Each row is a point on a landscape with many valleys, with its height.
From any point a ball rolls to the lowest of the 2 points nearest to it. It stops when none of these is lower. Distance is the straight distance between rows; heights are no part of it.
q620 h=583: 16,6,-19,-38,16,27,11,23,-7,38,4,28,12,24,-1,-1,40,-38,-17,-60,1
q933 h=450: -26,-17,30,52,36,48,-33,-30,-50,-27,-25,-41,0,-44,-3,-13,7,-5,12,3,-8
q893 h=769: -1,26,17,-11,-11,32,7,7,-21,-40,-30,-58,14,-42,-10,-9,11,-15,9,7,27
q941 h=358: -15,-28,10,-14,5,-3,-25,22,19,28,37,57,29,16,3,-6,28,-17,-1,-34,2
q191 h=484: 3,-2,23,-5,-33,-27,1,2,18,36,-7,27,16,6,11,20,-25,15,31,1,12
q842 h=239: 1,-22,-8,-27,-26,-13,-1,5,5,-45,6,6,10,1,-4,8,-4,11,14,8,-3
q224 h=538: 46,-25,6,-13,-38,-27,3,-3,26,-16,-35,28,-35,7,-9,8,-14,11,12,-38,44
q110 h=369: -1,5,9,-2,-12,1,20,-36,-15,-36,-2,-20,-40,3,25,18,-34,11,7,33,-16
q46 h=474: -25,-30,-3,4,2,-10,-28,15,-2,-27,54,37,7,-6,12,17,29,6,-1,-31,-8
q813 h=379: 13,-22,-24,-39,-7,-7,10,-27,34,-10,-19,6,30,-2,-4,7,-9,13,12,34,-3
q379 h=642: 16,-35,-23,-17,-11,-37,12,-23,68,10,-16,57,-25,9,-26,-24,-33,11,-4,-10,31
q815 h=144: -23,-9,8,29,-5,4,1,8,-56,-17,32,-24,-12,-23,-3,-3,-17,-24,-20,-2,12
q203 h=313: -28,2,-14,16,19,25,-37,8,32,23,39,73,19,21,-8,-15,16,-10,4,-54,-33
q307 h=595: -18,7,17,-9,28,-12,-7,-9,-34,-9,-2,3,45,-46,0,-42,31,-6,4,25,9
q959 h=357: 12,-9,-5,-23,-12,-18,-10,13,13,36,37,24,35,60,6,-15,-14,-26,30,0,5
q361 h=404: -13,0,1,-15,-9,-34,8,-3,11,-16,29,2,5,34,2,8,-20,17,20,32,-31
q115 h=551: -19,-26,29,30,10,-32,-30,4,-9,-9,25,59,4,-29,-5,-11,15,21,12,-33,12
q942 h=567: 7,18,30,38,-19,-43,-16,13,-9,-13,15,2,-7,20,20,-26,-8,-14,27,16,19
q488 h=799: -4,-15,7,-3,-13,50,-16,16,-72,-15,-36,-59,-15,-35,-16,-34,12,-2,6,-25,50
q975 h=643: -24,46,-7,7,13,-6,-3,-9,-14,13,10,-5,3,-15,10,46,10,24,-32,8,19
q124 h=338: -9,15,-20,-6,5,28,6,30,38,76,29,10,58,21,-29,-8,-4,-24,3,5,-27
q158 h=470: 5,-3,19,5,-30,-33,-7,-35,75,-10,-18,-1,-27,13,21,2,-16,46,-2,28,3
q270 h=384: -5,-30,-39,34,34,1,-22,-3,-34,28,25,10,39,-5,-18,3,14,1,-6,-12,-15
q846 h=731: 38,-11,-7,-13,-37,-42,21,24,36,-1,-1,-25,21,21,-21,-17,-16,-8,12,29,13
q696 h=458: 0,-17,-25,-3,-4,-4,21,-3,-28,-27,40,16,-14,3,13,13,-28,-27,17,-10,-29
q892 h=485: 14,50,-44,-34,1,10,39,16,13,9,8,-17,30,5,-28,25,2,-7,-31,10,10
q788 h=167: -16,5,-12,-3,5,-26,-9,34,17,42,32,26,62,28,-32,-21,9,-20,8,5,-8
q142 h=669: 27,-43,-37,11,-27,-29,-12,-13,66,-10,-27,9,-31,-9,-28,-21,-24,7,0,26,29
q987 h=225: 12,-28,-13,-1,-30,9,6,19,-22,-30,29,-26,-16,-26,6,25,-4,-19,-23,-19,22
q773 h=603: 24,3,-10,-38,-1,5,3,-22,28,30,9,39,-18,42,38,14,5,-7,-22,-35,24
q16 h=593: -27,5,34,37,-2,-11,-33,-6,-21,-28,-8,21,8,-40,2,-9,9,8,35,-8,13
q106 h=344: -8,9,5,15,1,-49,11,51,9,31,33,-10,27,1,-13,-5,-2,-4,6,16,-30
q556 h=356: -11,36,-22,8,10,42,-12,-1,45,57,33,20,25,8,24,6,18,-12,-24,-25,-27
q33 h=426: -9,-20,23,-24,-39,-5,17,-3,49,71,26,16,24,19,-11,9,-36,12,15,-13,12
q172 h=355: 12,-18,-32,-24,-21,15,4,-16,61,56,13,15,12,34,-10,28,-26,9,-8,-18,4
q99 h=523: 2,3,-17,-7,-16,-26,-7,-34,47,23,-14,0,-12,54,3,32,-24,40,-15,33,3
q852 h=400: -4,-4,21,34,10,31,-14,-3,-23,-4,-42,-31,2,-64,16,6,10,1,31,5,-6
q951 h=342: -1,5,14,30,8,33,29,13,12,-48,-19,-41,-10,-40,-13,6,-36,-19,44,1,-30
q970 h=610: 4,11,-10,-22,38,47,-17,-5,-30,54,-26,52,27,27,-3,-30,46,-25,-4,-54,-9
q640 h=472: -35,-28,3,-39,-17,20,-11,-19,-58,-58,10,-2,-4,-14,1,3,-6,6,6,-8,11
q198 h=598: -26,22,46,36,14,-14,-20,-13,-33,-10,-20,2,-19,3,20,1,-8,20,20,44,-29
q184 h=619: -19,67,-8,-19,-1,-10,22,-22,36,9,3,8,14,9,3,29,5,28,-21,19,3
q103 h=621: 18,-19,-10,-48,2,-10,10,-39,63,18,-17,55,-2,25,7,-8,-6,5,-18,-13,35
q347 h=561: -25,-16,6,29,-9,-17,-34,18,-10,21,12,-11,6,7,9,27,4,19,-3,23,-20
q132 h=488: 2,-32,25,16,-29,-6,-30,-2,32,12,-6,-32,-11,19,40,26,1,30,-1,39,-27
q481 h=517: 32,5,9,8,-37,-26,5,-12,34,-3,-13,10,-21,-1,36,7,-17,-2,23,-4,27
q708 h=545: -26,46,-29,25,2,39,-17,-2,31,57,-2,3,12,50,-5,33,-10,24,-8,-10,-61
q480 h=586: 0,9,-32,-11,10,17,-4,-11,17,46,9,-2,14,47,14,30,-12,12,11,23,-42
q74 h=496: 8,10,8,-19,-26,-22,23,16,41,-15,-36,-42,8,2,-13,14,3,35,-23,62,-2
q618 h=557: -10,-10,-7,-23,35,3,-6,-6,-51,7,10,25,25,-34,3,-44,52,-3,-14,-24,13
q832 h=529: 26,8,-2,38,-9,-32,15,16,-20,40,8,-2,-4,-15,17,16,-21,-12,16,-8,9
q152 h=696: -17,-15,14,-51,5,0,-14,36,-22,-15,14,-4,12,-1,5,-6,81,-10,-40,-34,33
q799 h=808: 1,-18,19,-17,6,29,8,22,-58,-12,-35,-18,-17,-61,5,-35,29,1,5,-50,33
q615 h=585: 34,23,49,-2,20,17,12,32,21,-19,-35,-21,-62,17,19,-4,-36,31,0,28,-54
q833 h=486: -11,-32,-5,17,-6,-14,-20,7,-13,36,1,26,40,-16,-4,11,-4,14,25,0,-5
q315 h=409: -9,9,23,58,5,3,3,35,-19,-24,-8,-18,3,-45,-30,-13,-15,-24,48,-4,-16
q104 h=524: 23,26,-63,-36,5,6,24,-23,26,-10,3,-16,-3,24,-33,8,4,-8,-45,22,32
q185 h=540: 11,35,43,30,-18,-14,-16,-9,7,-13,-16,-26,-31,12,26,8,-6,-1,12,18,20
q735 h=675: 1,-15,33,-39,-25,-7,-34,12,11,12,8,14,19,-4,21,12,61,1,-25,-22,44
q303 h=582: 23,5,-27,-51,14,23,18,-26,-13,-19,16,27,-22,26,25,1,16,-24,-24,-34,19
q530 h=290: 24,31,-40,-7,-12,46,10,-7,64,39,7,20,13,33,0,8,-10,-20,-21,-29,-6
q579 h=498: 1,-24,-11,-30,8,14,42,1,-49,-35,12,22,-33,-23,9,-4,-9,-25,14,-44,-5
q591 h=436: -4,25,28,7,-14,-31,16,34,25,-4,-9,-32,18,-12,-3,-1,7,8,4,44,-22
q742 h=733: 31,-19,2,-59,-25,22,-3,-2,-16,-13,-49,-6,19,-24,9,-9,32,7,16,-11,35
q626 h=477: 9,-3,-57,-43,21,13,30,-40,51,26,-5,8,30,18,-11,-5,-12,-4,-17,39,-22
q590 h=716: 18,-29,4,-81,-5,-3,1,7,-26,-23,-17,-3,-7,9,7,-9,52,6,-14,-27,40
q532 h=629: -44,-4,43,42,33,-7,-23,-8,-80,-26,-19,-12,-20,10,-23,-15,-27,16,7,33,-31
q55 h=508: -35,9,-4,45,63,-17,-5,-32,-12,7,32,9,15,-22,1,-16,13,13,-27,27,-26
q811 h=447: -35,42,-27,38,3,40,-47,-7,23,26,15,44,21,36,-12,2,4,4,2,-31,-47
q357 h=504: 3,18,-60,-23,14,41,-6,-29,-23,6,1,9,26,44,0,26,-3,-6,10,1,-35
q351 h=556: 8,-8,-12,-37,34,30,17,4,-36,6,21,15,-33,21,21,-7,45,-42,-28,-59,-2
q631 h=601: 28,4,30,-28,-29,-43,-14,16,-6,-14,-1,11,12,18,9,-22,10,-15,26,-7,40
q157 h=380: -6,-27,-6,-37,-33,23,-4,-17,-17,-82,-9,-18,-3,1,-18,-8,-16,0,23,20,6
q252 h=431: 1,32,-30,5,7,-20,26,27,2,16,35,-16,16,19,-14,18,-13,-12,-17,10,-14
q418 h=528: -6,-15,12,-48,32,13,27,3,-58,-7,9,23,-20,-24,22,-42,47,-26,-21,-39,11
q528 h=427: -13,-38,-3,31,6,-12,-42,6,-14,11,23,-17,38,-32,-17,6,41,25,-33,7,27
q66 h=434: -28,24,-28,28,50,21,-16,-26,11,40,28,28,35,-12,9,-11,21,-5,-16,0,-30
q926 h=483: 4,3,27,54,25,-17,12,26,-52,7,-25,-30,-22,-8,-12,-11,-13,-10,6,32,-31
q344 h=403: 17,-19,7,14,-9,7,27,8,-12,-46,14,-1,-14,-23,6,-14,-25,-32,52,-7,-23
q567 h=660: -2,27,0,-27,-12,-8,-7,6,-1,-4,15,3,1,-10,9,22,37,7,-32,-15,52
q718 h=562: 31,-24,-5,-37,-17,-34,17,12,-1,-14,-4,44,-21,44,-12,13,-1,-15,7,-47,29
q676 h=516: 8,-21,0,-38,-13,34,43,-15,-50,-46,-23,-13,-30,-24,-5,-20,-40,-15,4,-41,23
q374 h=417: 11,-16,13,16,-10,-6,-6,-24,35,-31,-24,-35,-49,14,15,18,-21,37,-2,45,-23
q272 h=698: 26,-26,-18,18,-34,-40,8,9,66,-13,-1,-29,-30,27,-14,-24,-29,2,-5,37,-5
q221 h=454: -17,22,43,71,40,15,6,4,-40,-12,-26,-31,-15,-30,-32,-19,-26,-29,16,-2,-13
q858 h=555: 19,13,-20,-3,-6,-29,15,26,-31,4,22,20,-13,24,1,7,-12,-18,7,-25,28
q592 h=535: 24,5,-79,-26,15,16,19,-17,65,15,-8,27,3,16,-31,-15,-4,-20,-40,8,16
q814 h=786: -23,24,33,28,4,42,-17,16,-53,-16,-36,-70,5,-34,-25,-26,12,-15,1,2,36
q392 h=332: 19,-1,-24,11,-3,-5,43,-43,13,-31,-32,-14,-46,-7,-16,-5,-47,9,-6,30,-9
q486 h=257: -23,-5,-22,32,31,5,-15,-12,-52,7,49,-12,-1,7,-8,13,7,-8,-37,-2,-3
q485 h=352: -7,-11,25,54,-4,-4,-31,20,-25,-11,-6,-38,9,-43,-19,-5,21,5,-14,-6,26
q167 h=274: 3,14,33,34,6,19,25,27,55,-10,-29,-46,-29,-33,1,21,-24,8,26,3,-52
q956 h=343: -8,1,45,60,10,16,-14,21,15,7,-27,-27,-13,-39,9,18,-1,14,21,6,-37
q538 h=292: 17,-25,10,29,-24,18,-18,18,-30,-15,-18,-27,-16,-35,8,8,9,-18,15,-30,37
q561 h=560: -26,-3,39,46,42,-28,-19,-5,-22,0,2,0,3,-12,0,-17,13,38,-24,48,-33
q318 h=424: 0,6,-27,-26,9,15,11,-55,-28,-2,0,8,-4,6,20,28,-13,7,7,21,-17
q616 h=563: 7,37,54,28,15,6,4,11,-6,-29,-30,-36,-60,25,9,-2,-32,1,11,24,-18
q651 h=506: 0,20,19,59,16,-34,9,15,-26,31,10,-23,-31,-6,25,1,-20,6,-22,14,-16
q686 h=580: -12,32,4,-22,0,-28,33,-12,52,-1,2,-5,-22,16,12,14,-12,45,-24,47,-33
q308 h=751: 17,10,-5,-42,-14,12,24,-20,-8,-48,-43,-13,5,-39,-14,-20,9,3,25,9,28

Call two points neighbours if one is among the 2 nearest of the other. Go from one point of each pair to the other, from neighbour to neighbour, staying as low as possible. Name the highest point that can't be avoided.
q842 and q351 => q307
q106 and q842 => q592
q392 and q815 => q347
q167 and q842 => q676
q203 and q788 => q941
q530 and q788 => q556
